Each row is a point on a tangle of strands that fork and nearly touch. The rows are in no order.
Points whose rows are less than 103 apart are linked; no others are. Some points are linked to none.
K_466: [  7,  45,  23,  45,  25, -34,  21,  41,   0,   7,  11,  -1,  15,  31,  53,
  -2,   0,   2, -24,   0,  16,   8,  -2,   3,  -6, -29,   1, -31,   3,  75,
  12,  -7,   9,  -1,   4,  -8]
K_857: [ 11,  -9,  -5, -19, -31,  12, -16, -35,   1, -46, -15, -58,  16, -13, -32,
  -2, -25,  23, -27, -11,  50,  37,  -8, -14,  38,  22,   9,  25, -13, -71,
  19,  53,  41,  13,  21,  -3]
K_772: [-28,   2,  31,  -3,  10, -10,  24,  -4, -16,  -3,  25,  11, -62,  -4,  34,
  20, -11, -18,  43, -11, -59,  -5,  33,  17,  25,   0,   2,  -1,   4,  49,
 -21, -40, -25, -30,  16,   2]
K_610: [ 20,  73, -33,  -8, -18,   9, -29, -31,  -1,  31, -20,  -4,  48,   5, -17,
 -14,  -6, -19, -50,  -6,  31,  23, -67,  19, -29,  -3,  23,  -8,   2,  21,
  31,  16,  36, -25,  -7, -14]
K_719: [ 40,  37, -18,  59, -14,  19, -11, -58, -22,  24, -15,  23,  11, -24, -52,
  -2,  12,   3,  25,  11, -26,   2,   5,  25, -33,   4,  13,   9,  13,   0,
 -15, -11, -34, -23,   0,  14]
K_920: [ -8, -36, -28, -28,  12,   4, -14,  -1,  11, -12, -44,   3, -32, -34, -23,
  43,  22,  43, -10,  27, -10, -31,  65, -19,  -1,  14,  -4,   8, -15, -84,
   3,   4, -10,  46,   8,  -5]
K_751: [ 20, -26,  24,  16,  -5,   8, -18,  34,  15,  -3,  37, -29,  21,  29,  10,
 -37,  13,   2, -44,  32,  23, -27, -24,   2,  38, -12, -22,   6, -30,  32,
  14, -12,  31,  26, -18,  11]
K_984: [  2,  64,  -2,  70,   4, -13,  11,  -2, -29,  52,  17,  17,  26,  15,  12,
 -23, -20, -46,  -2,   9,   1,  13, -23,  15, -23, -25,  -1,  -5,  12,  82,
  15, -14, -23, -30, -19,   6]
K_22: [-21,   1,  24, -36,  14, -29,  37,  -8, -20, -28,  23,   4, -68,   7,  31,
  18, -18, -13,  37, -27, -34,  14,  28,  14,  19,  16,  13,  -3,   5,  25,
 -18, -15,  -4, -45,  27, -10]
K_75: [-30, -25,  14, -34,  18, -25,  36,  22,   7,   0,   6, -21, -41,  11,  53,
  37, -21,   6,  14, -28,  11,  12,  22,  22,  -9,   9,  30, -18,   1, -13,
  -6,   8,  27,  -7,  16, -29]
K_204: [-22,  -5,   5,  54,   4,   0,  19,  13,  -3,  54,  33, -22,  52,  18,  26,
 -22,  -2, -33,   9,  21,  24, -15, -33,  23, -38, -18,   6, -15,  10,  40,
  16,  10, -15,  21, -24,  -1]
K_757: [-33, -57,   8, -19, -10,   5,  12,  58,  10, -12, -12,   2,  30,  11,   2,
  25,   4,   3,   1, -16,  22,   6,  21,  -6, -13,   0, -11,  -5,   9, -32,
  -1,  46,  10,  44,  -6,  -8]
K_715: [ 14, -45,  20, -49, -25,  12, -12,   9,   8, -46,  12, -43,   0,   8, -23,
 -16, -10,   7, -28,  16,  37,  11,  -5, -23,  68,   9, -26,  34, -31, -41,
  13,  40,  43,  27,   1,   6]
K_473: [ -6, -22,   0, -57,  19,  -2,   2,  44,  25, -26, -11,   3,   7,  24,  23,
 -17,  -6,   7, -22, -16,  14,  -6, -14, -22,  32,  -9, -27,   4, -23,  11,
  -2,  -7,  41,   7,  -8,   9]
K_582: [-10, -17, -15,   2,  -8,   9,   2, -23,  -2,  30, -24,   0, -29, -43, -18,
  54,   6,   7,  23,   5, -18,  -8,  46,  22, -35,  23,  20,  -3,  20, -74,
  -3,  -1, -46,  26,   0, -27]
K_650: [-29, -27,  -2,  29,   1,   0,   9,  22,  -2,  56,  34,   8,  10,  -5,  20,
  16,  -5, -45,  35,   3, -27, -20,   0,  20, -39, -19,   6, -14,  22,  25,
 -17, -16, -62,  21, -26,  -8]
K_413: [ -4, -26, -20, -18,   5,  17,   2, -11,  13,  38,  -4, -13, -48, -38,   3,
  52,   9,  -1,  16,  15, -33, -42,  41,  15, -28,   7,  22,   1,   1, -54,
  -8, -35, -41,  32, -17, -22]
K_37: [-10, -14, -32, -33,   8,  -7,  10, -22,  18, -11, -41,   4, -62, -31, -32,
  42,  23,  41,  11,  12, -10, -17,  60, -20,  15,  25,  10,   1,  -3, -75,
  -4,  -9, -24,  18,  13, -15]
K_646: [-39,  -2,  11, -24,  11,  -4,  16,  19, -26,  16,  28,  39,   8,  24,  21,
 -40, -25, -68,  34, -34, -39,  16, -27,  13,  -7,  -7, -22,  13,  15,  69,
 -12,  -3, -26, -44,  14,  23]
K_618: [ -9, -39,   6, -66,  -3, -13,  26, -40,   4, -12,  27, -30, -46, -13,  -7,
 -15,  -5, -17,  30,  -8,  -3,   0,  -8,  -9,  23,  38,   7,  12,   4, -53,
 -17,   5, -10, -18,  26,   5]
K_770: [  4,  24,  37,  36,  -4, -20,  16, -32, -39,  12,  40,  -9, -30,   4,  32,
  -6, -16, -28,  25, -10, -18,  19,  -7,  30,  12,  -3,  14,   4,   2,  62,
  -1, -17, -12, -38,  21,  -7]
K_788: [ 20,  14,  -3,  39,   8,  15, -34,   7,   0,   6,   4,  41,  46,  15, -36,
 -53,  25,   7,  -5,   3, -11,  -7, -41, -19,   0,   5, -12,  12,   6,  20,
  -5,   0, -23, -13,   4,  38]
K_458: [ -3,  23,  21, -17,  -2, -16,  21, -34, -15, -25,   8,  14, -46,  -3,  17,
   8, -22,   5,  42, -37, -14,  23,  12,   8,  10,  16,  10,  -2,  20,   9,
  -9,   5,   3, -49,  25,  -4]
K_339: [ 38,  23, -26,  57, -11,  19, -30, -35, -14,  14, -35,  33,  43, -15, -64,
  -9,  25,  20,  -2,  14,   1,   2, -12,  -3, -39,   1,   9,   7,  14, -16,
  -3,  14, -28,  -6,   4,  24]
K_61: [-18,   7,   4,  34,  16,  10,  19,   9,  -7,  64,  44, -10,  34,  18,  27,
 -27,  -2, -51,  -8,  22,  14, -11, -37,  35, -19, -23,  -2,  -8,  -9,  56,
   8, -32, -18,  -2, -23,  -6]
K_543: [ 10, -32,  10, -31,  -7,   4,   4, -26,  14, -16,  24, -86,  -6,   0,   9,
   0, -29,  -6,  -9,   3,  48,  12,   0,   9,  31,  23,  13,  22, -17, -45,
  16,  19,  57,  17,  10,  -8]
K_400: [-16, -19,   2,  53,  -3,  12,  12,  38,  -5,  31,  10,  30,  26,   1,   4,
  25,   5,  -5,  28,  -2, -16,  -6,  24,  10, -46, -26,  -1, -25,  26,  14,
 -15,   2, -43,  29, -20, -10]
K_979: [ 28,  34, -36,  -4,  -4,   6, -44, -30,   5, -33, -61,  38,  51, -17, -62,
  -6,  -4,  36, -45,  -2,  19,  26, -33, -20, -33,  -2,  29,   1,  -9, -19,
  21,  37,  19,  -9,  14,   5]
K_373: [-11,  14, -23,  16,  -3,   4,   2,  13,   5,  31, -21,  30,  14, -18,   3,
  44,  -4, -12,  11,  -6, -10,  -2,  20,  17, -66, -16,   6, -14,  13,  -9,
  -6,  -4, -26,  16, -27, -21]
K_935: [-33, -27,  50,  23,  14,  -3,  17,   3, -26,  35,  60,  14,   7,  11,  24,
 -43,   6, -68,  17,   3, -35,  -9, -42,  14,  23, -17, -18,  14,   3,  63,
  -6, -35, -33, -20,  10,  13]
K_167: [  3,  37,  -6,  31, -13,   7,  -1, -25, -33,  -8, -30,  63, -22, -30, -29,
  32,  -2,   8,  51, -10, -56,   6,  45,  17, -20,  16,  -7,   7,  17,  14,
 -16, -10, -46, -18,  -9,   9]
K_438: [ 19,  -5,   2,  18, -11,  11,  -7,  28,  19, -13,  -3, -43,   6,   9,  -3,
  36,   3,  41, -47,  23,  36, -10,  34,   0,  10,  -1,   4,  -2, -29, -14,
  12,  19,  50,  42, -16, -24]
K_721: [ 23,  34, -41, -43,   3,  -3, -20, -45,  16, -11, -44, -18, -25, -20, -21,
   3, -22,  30, -46,  -1,  33,  10,  -6, -21,  12,  16,  11,  -5, -18, -43,
  21,   1,  52, -25,  -2, -16]
K_906: [ 16,  21, -36, -10,  22,  19, -11,  11,  20,  26, -19,  19, -18, -20, -11,
  17,  12,  11, -15,  29, -23, -28,  24,  -3, -31,  -9, -15,  -3, -14, -18,
 -14, -53, -10,  -2, -27,   5]
K_685: [ -8,  15,  -2,  -5,  26,  -6,  14,  24,   9,  33,  15,  -2,  -3,  -4,  37,
  10, -16, -21,   2,   9, -18, -16,  11,  10, -19, -18,   5, -22,   0,  30,
  -6, -39,  -7,  -2, -26,  -9]
K_412: [-22,  13,   4,  41,  -6,  11,   9,  26, -22,  46,  16,  48,  29,   9,   3,
 -22,  -6, -43,  37, -14, -41,   5,  -9,   2, -33, -27, -15,  11,  26,  61,
   1,   6, -41, -13, -13,  14]
K_327: [ 15,  19,  -2,  22,  20,   4,  12,  24,  12,  30,  12,  -6,  -5,  14,  28,
 -10,   9, -14, -33,  26,  -6, -31,   4,   4, -14, -18, -17, -16, -19,  43,
  -7, -54,   4,  -9, -18,  -4]
K_98: [ 23,  23, -14,  59, -16,   7, -14, -37, -30,  11, -29,  53,   0, -18, -57,
  14,  14,  17,  42,   3, -50,  -4,  25,   3, -26,   9,  -4,  10,  20,  -2,
 -25,  -7, -64, -19,  -6,  26]
K_136: [-21, -56, -30, -64,   9,  11,  -8,  14,  13, -21, -34,  -2, -19, -36, -36,
  19,  -3,  24, -21,  22,  11, -29,  29, -48,  26,   8, -32,  21, -20, -79,
  13,  -5,  -1,  53,  -1,   4]
K_809: [ 36,  36, -35, -16,   8,   9,  -8, -41,   9,  15, -30, -30, -23, -22,  -8,
  22,   1,  22, -35,  16,  21, -15,   9,  -6, -18,  10,  12,  -9, -22, -35,
  13, -23,  40,  -9, -18, -11]
K_889: [ 10, -17,  19,  50, -20,  -2, -17,  -1, -12,  17,  21,   7,  46,  20, -15,
 -50,  26,  -8,  11, -13,  -3,   2, -53, -11,  10,  -9,  -3,   5,  26,  23,
  13,  33, -14, -11,   3,  23]
K_251: [  9, -26,   1, -51, -24,  -4, -21, -27,  -4, -52,  11, -42,  19,  17, -28,
 -33, -20,   1,  -8, -15,  39,  30, -31, -15,  54,  24, -16,  27,  -5, -54,
  13,  58,  24,  13,  16,  19]
K_178: [  8,   0,  29,  58, -23, -10,   7,  15,  -7, -34,  -7,   1,  29,  15,  -3,
   6,  23,  49,   8, -33,  20,  21,  10,  -2,  12,   4,   5, -14,  22,  -6,
   1,  44,  10,  16,  22,  -2]
K_439: [-18, -25,  15, -58,   1, -15,  11,  45,  13, -55,  -3, -15,  -7,  28,  38,
   9, -11,  29, -14, -22,  15,   7,  12, -21,  39, -10, -13,  -6,  -7,  -4,
   4,  27,  51,  15,  17,   2]
K_703: [ 23,  51,  30,  52,  -3, -20,  14, -42, -26,   7,  26, -12,   4,  13,  46,
 -30, -11, -25,  -4,  -3,   6,  25, -27,  30,  15,  -8,  15,  -3,   0,  72,
  16, -15,   0, -46,  20,  -1]
K_724: [ -5,  19, -35, -36,  -4,   2, -17,  32,  20,   3, -42,   9,  49,   5,   8,
  12, -20,  -9, -36, -11,  32,  23, -20, -20, -51, -23,  -5,  -5,  -2,  -5,
  20,  32,  37,   4, -25, -11]
K_131: [ -9, -11, -27,  10, -15,  24,   8, -10,  -6,  40, -27,  10,  17, -33,   4,
  47,   3, -16,  23,   2,   5,  -1,  18,  25, -68,   3,  22, -20,  26, -57,
   0,  19, -40,  31, -17, -23]
K_354: [ 10, -13,   6, -28, -29,  10,   1, -26,  12, -22,   0, -71,   1,  -7,   3,
  15, -21,  16, -15, -17,  61,  38,  -9,   8,  12,  19,  18,  17, -14, -65,
  14,  46,  48,  13,   6, -19]
K_326: [  5,  -8,  41,  68, -25,  -8,  13,   1, -18, -34,  -2,  26,   2,   7, -16,
   2,  41,  49,  27, -34,  -3,  12,   7, -16,  33,  15,   8,  -9,  29,   1,
 -16,  29, -14,  -3,  35,  11]
K_967: [ 10,  -8, -45,  -8,  18,  29, -17,  25,  13,  40, -24,  13, -30, -28,  -4,
  47,  13,  11, -11,  38, -36, -33,  34,  10, -37,  -7,  -4,  -9,  -7, -41,
 -24, -50, -38,  31, -28, -10]
K_665: [ -4, -28,  35,  19,  16, -16,  -4,  23,   5,  -7,  43, -36,  21,  35,  45,
 -38,   9, -10, -42,  27,  21, -15, -37,  10,  53, -31,  -6,  -2, -25,  49,
  16,  -6,  23,  16,   4,   1]
K_371: [ 27, -33,   6,  18,  -8,  20, -34,  23,  13,  -4,  14, -15,  41,  13, -37,
 -19,  16,  14, -37,  31,  12, -21, -14, -24,  26,  -2, -33,  10, -21,  -7,
   2,   3,  17,  41, -21,  25]
K_58: [-38,  -7,  -7, -25,   7,  -2,   5,  32,  -5,  41,  21,  39,  28,  16,  16,
 -16, -17, -55,  34, -19, -18,   3, -20,  11, -37, -19, -15,  -3,  21,  41,
  -7,   1, -33, -18, -11,   7]
K_241: [ -9,   5,  24,  21,  12, -21,   5,  49,  -3,   0,  29,  -8,  47,  45,  39,
 -29,  -8,  -8, -26,  -2,  26,   2, -33,   5,  10, -27, -11, -16,  -2,  61,
  17,  11,   4,   9,  -3,   1]
K_106: [-25, -48,  29, -41,  18, -16,  18,  -3,   4, -24,  38, -21, -35,  21,  24,
 -24,  15, -12,  11,   7, -20, -19,  -6, -14,  48,   5,   5,   1,  -5,   9,
 -16, -19,  14,   6,  15,   9]
K_10: [-12, -52,   9, -16,   5,  10,  -5,   1,  17,   6,  11, -26, -21, -12, -10,
  12,  17,   9,  10,  30, -19, -46,  30,  -9,  17,  15,   2,   2, -10, -40,
  -9, -20, -12,  47,  -9,   4]
K_774: [-20,  12, -38, -36,  12,  -4,   8, -22,  -2,   3, -31,  15, -79, -43, -10,
  60, -10,  25,  22,   3, -37, -12,  58,   1,  -7,   8,  10,  -6,   6, -48,
 -11, -32, -37,  -8,  -2, -16]
K_280: [-20, -46, -12, -50,   9,  17, -11,  16,  37,  16,   7, -46, -31, -17,   1,
  29, -17,   6, -15,  24,   1, -43,  39, -14,  11,   0,  -1,  15, -28, -53,
   8, -21,  27,  50, -29,  -9]
K_350: [  7,  33,  24,  40,   6, -21,   5,  22,   1, -29, -11,  36, -12,  12,  20,
  19,  25,  36,  13, -16, -25,  -5,  32,  -3,   9,  -3,  -2, -18,   8,  42,
 -13, -10,  -8,  -7,  21,  -1]
K_228: [ 15,  -5, -35, -68,  -1,   5, -23, -27,  18, -22, -51, -13, -16, -14, -15,
   6, -30,  18, -42,   0,  36,  14,  -3, -22,   3,  14,  -3,  19, -25, -66,
  22,  11,  55,   8, -14, -13]
K_161: [ 30,  26, -15,  39,  12,  19, -24,   3,   5,  17,   2,  19,  45,  20, -30,
 -46,  18,  -5, -37,  18,   5,  -6, -38,   4,  -8,  -1, -15,  -1,  -5,  39,
   6, -20,  -8, -10, -18,  23]
K_2: [ -2, -16,  16, -47,  -5, -32,  21, -18, -18, -57,  27, -17, -28,  32,  14,
 -32, -15,   4,  16, -35,   9,  32, -37,   3,  42,  27,  10,   6,  11,  -7,
 -17,  23,  11, -41,  48,  12]
K_318: [ 23,  48,   0,  26,   1,  -4,   6, -30,  15, -19, -32, -18, -51, -17,   1,
  37,  13,  46, -15,  -4,  -1,  -3,  41,   4,  10,  16,  30, -13,  -6, -15,
   4, -12,  40, -18,  18, -27]
K_892: [  6,  29, -12,   0,  21,  15,  -2,  11,   7, -11, -10,  57, -14, -16,  -8,
 -14,   6,  -2,   7,  12, -47, -15,  12, -18,   8,  -1, -28,   2,   0,  40,
 -19, -39, -32, -29, -14,  26]
K_777: [-22,  57,  -6,  41,  15,   6,  11,  20, -16,  63,  32,  21,  33,  21,  19,
 -48, -11, -68,  -7,  12,  -8,  -6, -39,  33, -21, -16, -25,  -2,  -1,  82,
   9, -35, -24, -21, -20,  12]
K_201: [  1, -17, -20, -43, -15,  12, -17,  35,   8,   3, -15, -21,  47,   7,   2,
 -10, -20, -19, -25,   6,  43,  20, -30,  -8, -25, -14, -16,  12, -15, -16,
  20,  41,  36,  20, -25,  -9]
K_820: [ -6, -22,  31,  75, -16,  -3,  14,   3,  -7,  31,  45, -23,  40,  23,  10,
 -24,  10, -16,  22,   0,  22, -13, -33,   9,  -4, -19,  13,   5,  15,  16,
   5,  26, -16,  11,  -7,   2]
K_433: [ 39,  65, -45,  -5,  -9,  -1, -55, -35,   3,  -3, -40,  19,  50,  -6, -51,
 -17,  -5,  11, -66,  -4,  29,  19, -60,  -3, -29, -13,  23,  -4,  -8,   0,
  33,  14,  24, -27,   0,   1]
K_732: [ -7,   6,  -1,   1, -23,   1, -13, -34, -21, -12,  -8,  41,  19, -13, -46,
 -33,  15, -12,  54, -29, -22,  22, -22, -26,  -2,  13,   2,  18,  34, -14,
   2,  42, -34, -25,  30,  25]
K_573: [  5,  46,  16,  53,  20, -22,  18,  55,   0,   2, -10,  41,   8,  19,  34,
  20,   0,   9,  -5,  -5, -14,   0,  33,   4,  -8, -12,  -3, -28,  10,  67,
  -7,  -7, -14,   3,  -6,  -3]
K_480: [-24, -42,  28,  19, -16,  -1,  11,  32,   0, -27, -14,  13,  24,   7,   8,
  30,  20,  29,  11, -28,  24,  15,  17,   5,  -1,   6,  -3, -16,  16, -33,
  -3,  51,   3,  32,   6,  -7]
K_170: [ -6,   2, -17, -45,   5,  -5, -20, -11,   1, -26, -11,  43,   3,  -2, -37,
 -41,  16,   0,   2,  -4, -13,  -1, -32, -42,  15,   7, -26,  10,  -1,  -4,
   6,  -1, -16, -22,   9,  24]
K_427: [-10, -42,  -3, -39,   2,  15,  -8,  -7,  22,   8,  15, -68, -30,  -6,  15,
  16, -24, -11, -17,  14,  26, -18,  12,   2,  17,   6,  15,   8, -28, -49,
  11,  -2,  48,  28,  -5, -19]
K_959: [ 18,  31,  -7,  19,  25,   7, -13,  29,  16,  29,   8,   7,  34,  20,  11,
 -44,  20, -29, -43,  30,  13, -22, -31,   5,  -3, -12, -21,   0, -25,  46,
   5, -50,   9,  -2, -17,  11]
K_399: [-34,  -8,  19,  -7,  20, -16,  30,  18,  -8,  36,  40, -12, -29,  -1,  57,
  21, -17, -46,  18,   5, -18,  -6,  12,  29, -20, -21,  14, -13,   3,  44,
  -8, -34, -12,  -8,   0, -28]
K_335: [ 29,   6,  -5,   9, -17,   3, -31, -13,   8, -34,  -9,  -7,  38,  -2, -30,
 -27,   8,  29, -21,  -6,  29,  20, -31, -18,  24,   2,  -3,   5,  -3, -14,
  16,  34,  22,   3,   1,  12]
K_215: [ 11,  37,   9,  12,   6,  -8,  11,  -8,   7, -42, -21,  26, -46,  -8,  -1,
  33,  22,  53,  -3, -14, -12,  -2,  41,  -7,  25,  18,   6, -17,   7,   9,
 -12, -13,   7, -14,  20,   2]
K_663: [ 28,   7, -16,  12, -27,  11, -43, -12,   7, -35, -42,  11,  62,  -8, -51,
 -16,  -3,  34, -31,  -1,  42,  27, -35, -15,  -4,   3,   0,  11,  -7, -29,
  21,  57,  14,  20,   2,  12]
K_795: [ 28,  13,  15,   0, -12, -11, -10, -30,  15, -31,  -9, -23,   0,  11,  -2,
 -18,   0,  28, -12, -13,  28,  22, -19,  -4,  35,  12,  15,  -2,  -1,  -4,
  13,  21,  24, -11,  12,  -4]
K_194: [  2, -41, -38, -56,  -1,  18, -13, -19,   6, -28, -58, -11, -10, -27, -42,
  13, -23,  16, -30,  20,  24,   3,  23, -37,   2,   9, -13,  24, -18, -86,
  32,  25,  21,  45,   0,   3]
K_689: [  6,  15,   6,  -1,  -5,   9,  -4, -38, -11,  21,  28,   3, -24, -14, -22,
 -33,  13, -26,  35,   9, -34, -12, -23,   2,  22,  18, -18,  14,  -1,  15,
 -10, -44, -35, -27,  -4,  16]
K_591: [-27,  -8,   1, -34,  23, -17,  21,  53,  21,   6,   0, -13, -24,  20,  60,
  36, -10,   8, -11,  -7,   9,  -7,  35,   7, -12, -14,  10, -16,  -7,  11,
  -2, -12,  42,  20,  -9, -36]
K_658: [ -6,  -7,  34, -29,   8, -34,  14,   0, -21, -30,  41,  -9, -12,  38,  39,
 -41, -19, -24,  23, -25,  -5,  30, -45,  19,  30,  11,  10,   3,   5,  33,
  -4,  10,   3, -48,  41,   7]
K_267: [ -4,  31, -12,  13,   7,   2,  -7,   6,  -9,   6,  -5,  63,  14,  -5, -15,
  -6,   9, -17,  31,  -8, -49,  -3,   3,  -9, -20, -11, -24,   6,  19,  49,
 -17, -17, -43, -27,  -2,  21]
K_974: [ 37,  38, -15,  18,   0,  10,   1, -35,  13,  18, -28, -19, -40, -19,   2,
  20,  18,  36, -24,  25,  -8, -14,  32,   4, -11,   8,  19,  -9, -15, -26,
  -4, -34,  18,  -7, -15, -17]
K_514: [ 28,  42, -14,  54, -11,  -8,   9,   1,  -3,  14, -25, -23,  17,   8,   3,
  33,   3,  17, -26,  -1,  36,  10,  16,  17, -33, -14,  23, -26,   1,   6,
  12,   1,  27,   5, -19, -33]
K_860: [ 22,  56,  14,  71,  -1,  -2,   1,  -8, -14,  23,   5,  14,  16,   6,  14,
 -13,   0, -11,   0,   3,   0,  11, -12,  19, -13, -12,   3,  -7,   3,  59,
  -5, -15, -13, -23,  -7,   5]
K_615: [-35, -46,  48, -11,   8, -16,  20,   3, -21,  -5,  63,  -6, -23,  18,  29,
 -30,  11, -40,  33,  -2, -36,  -7, -27,   4,  35,  -5,   4,  -5,   4,  30,
 -20, -24, -19, -17,  17,  19]
K_476: [ 27,   1, -24,   0,   6,  14, -22,   9,  16,  -1, -33,  11,   9,  -9, -22,
  14,  18,  30, -29,  18,   0, -23,  10, -16, -14,   4, -11,  -6, -14, -21,
  -8, -11,   6,  13, -21,  13]
K_470: [  9,  34, -35, -16,  30,  17,  -9,  19,  19,  14, -22,  35, -21,  -9,   1,
  -6,  -2,   5, -23,  20, -47, -21,  19, -17,  -3,  -8, -30,  -9, -10,  23,
 -18, -72, -19, -22, -12,  10]
K_420: [ 31, -14,  -3,  21,  -3,  13, -22,  27,  15, -20,  -6,  12,  24,  12, -28,
  -6,  28,  39, -29,  31,   4, -25,  13, -20,  14,  -7, -28,   4, -15,   3,
  -6, -12,   4,  27, -13,  17]
K_831: [  2, -24,  35,  32, -15, -14,  18, -25, -12, -45,  25, -10, -12,  11, -11,
 -19,  28,  38,  32, -19, -10,  15,  -3, -19,  55,  27,   3,  -4,  20, -24,
 -13,  34,  -5,   0,  42,  18]
K_601: [-14, -41,   7, -12, -10,   8, -13,  27,  12,  -6,  11,  -5,  44,  12,  -3,
 -10,   2, -10,   3,  -3,  15,  -1, -10,  -9,  -8, -12, -12,  10,  -1, -11,
   3,  29,   9,  32, -10,   6]
K_720: [-36, -25,  20, -38,  28, -22,  33,  16,   6,  17,  34, -31, -55,   7,  65,
  35, -26, -36,  19,  -2,  -9,  -5,  22,  36,  -9,  -5,  34,  -5,  -4,  11,
 -12, -27,  21, -10,  10, -32]
K_296: [ -6,  35, -36, -49, -17,   6,  -1, -52, -15,  11, -40,  -5,  12, -28,  -6,
  10, -24, -22,  15, -26,  22,  42, -15,  17, -55,  12,  34,  -2,  16, -43,
  10,  29,  13, -42,   9, -21]
K_11: [ 15,   1, -22,   4, -11,   9, -11,   1,  12, -20, -60,   5,   3, -24, -20,
  47,   6,  45, -20,  -1,  39,  14,  28,  -3, -30,   6,  14,  -4,  -2, -52,
   2,  25,  21,  26,  -2, -16]
K_224: [ -8, -36,  -4, -60,  -1,  12, -14,  18,  18, -31,  -2, -26,  -5,   7,  -8,
 -14,  -9,  10, -35,  11,  24,  -6,  -5, -31,  46,  -2, -34,  21, -33, -16,
  14,   6,  48,  22, -13,   3]
K_544: [-21, -38,  18, -38,  12,   1,  16,  65,  19, -25,   4, -30, -13,  25,  38,
  32,  -6,  12, -14,  -8,  25,  -6,  31,  -2,  16, -17,   2,  -5, -16,   1,
  10,  14,  45,  36,  -7, -17]
K_143: [-15,  23,  25,  25,  -1,  -4,  22, -22, -38,  15,  31,  15, -33,  -9,  29,
  11, -18, -38,  48,  -1, -46,   1,  18,  24,  -1,  -1, -13,   8,   3,  58,
 -19, -34, -38, -28,   4,  -4]
K_48: [-12, -13,  11, -35,  -7, -14,  24, -35,  -8, -35,   4, -19, -43, -16, -12,
   2,  -1,   5,  43, -22,  -4,  21,  19,  -6,  22,  28,  19,   1,  17, -36,
 -11,  26,  -4, -23,  32,  -2]
K_227: [-31, -26,  25,  54,   8,   9,  16,   1, -12,  52,  52,   0,   2,  -1,  19,
 -17,   4, -58,  34,  22, -44, -21, -13,  21,  -4, -16,   1,  -3,  14,  51,
  -7, -45, -56,   1,  -5,   4]
K_704: [ 20,  -1,  16, -17, -10, -26,   4, -20,   2, -65,  14, -17,  -7,  14,  -5,
 -31,   3,  31,  -2, -31,  24,  34, -29,  -3,  51,  18,  19,   4,  12,  -9,
   0,  36,  19, -33,  35,   5]
K_276: [ -6,  41, -13, -13,   0,  -4,   4, -21,  -5,  -6, -23,  42, -50, -37, -12,
  44, -12,   8,  34, -16, -37,   6,  53,   8, -23,   8,  -3,  -5,   7,   3,
 -16, -16, -27, -11,  -6, -14]
K_840: [-20, -50,   6, -57,   4,  -8,  21,  -8,  22, -33,  24, -36, -53,  -2,   2,
  -4,   3,   4,   4,   8,  -2, -27,  12, -27,  45,  24,  -2,  10,  -7, -43,
  -9, -17,  22,  11,  16,   0]
K_803: [-21,   7,  19, -34,  -7, -23,  17,  -2, -43,  -6,  38,  24,  -9,  24,  13,
 -42, -19, -49,  49, -31, -22,  21, -34,  22,   8,  -4,  -7,  16,  18,  48,
 -22,  13, -16, -61,  28,  10]
K_905: [  7, -31,  -5,   3, -14,  19, -18,  -3,   7,  20, -13, -10,  49, -16, -31,
  -3,   9,  -3,   9,  16,  14,  -9, -12,  -7, -29,  -3,  -6,   3,   1, -35,
   2,  25, -13,  39, -14,  19]
K_464: [ 17, -13,  -7,  47, -23,  23, -14, -11, -10,  18, -26,  20,  53, -13, -40,
  -1,  29,  16,  14,   6,   9,   9, -12, -14, -39,   0,   4,   1,  23, -32,
  -3,  35, -23,  24,  -9,  12]

A fork is a point with three links, a tip a point with one. Leave the first point through the second and follow the links. Name the first fork or tip that comes.
K_473 / K_224 -> K_10
K_143 / K_772 -> K_906
K_37 / K_774 -> K_601
K_412 / K_58 -> K_610

Name the points in between on the shortest way along the links from the first point to the second, in order.
K_280 / K_544 -> K_427 K_543 K_354 K_857 K_251 K_715 K_224 K_473 K_439
K_974 / K_470 -> K_318 K_215 K_350 K_573 K_466 K_241 K_665 K_751 K_371 K_420 K_476 K_906
K_840 / K_420 -> K_106 K_615 K_935 K_227 K_650 K_400 K_373 K_131 K_582 K_413 K_967 K_906 K_476
K_2 / K_413 -> K_658 K_803 K_646 K_58 K_412 K_267 K_892 K_470 K_906 K_967
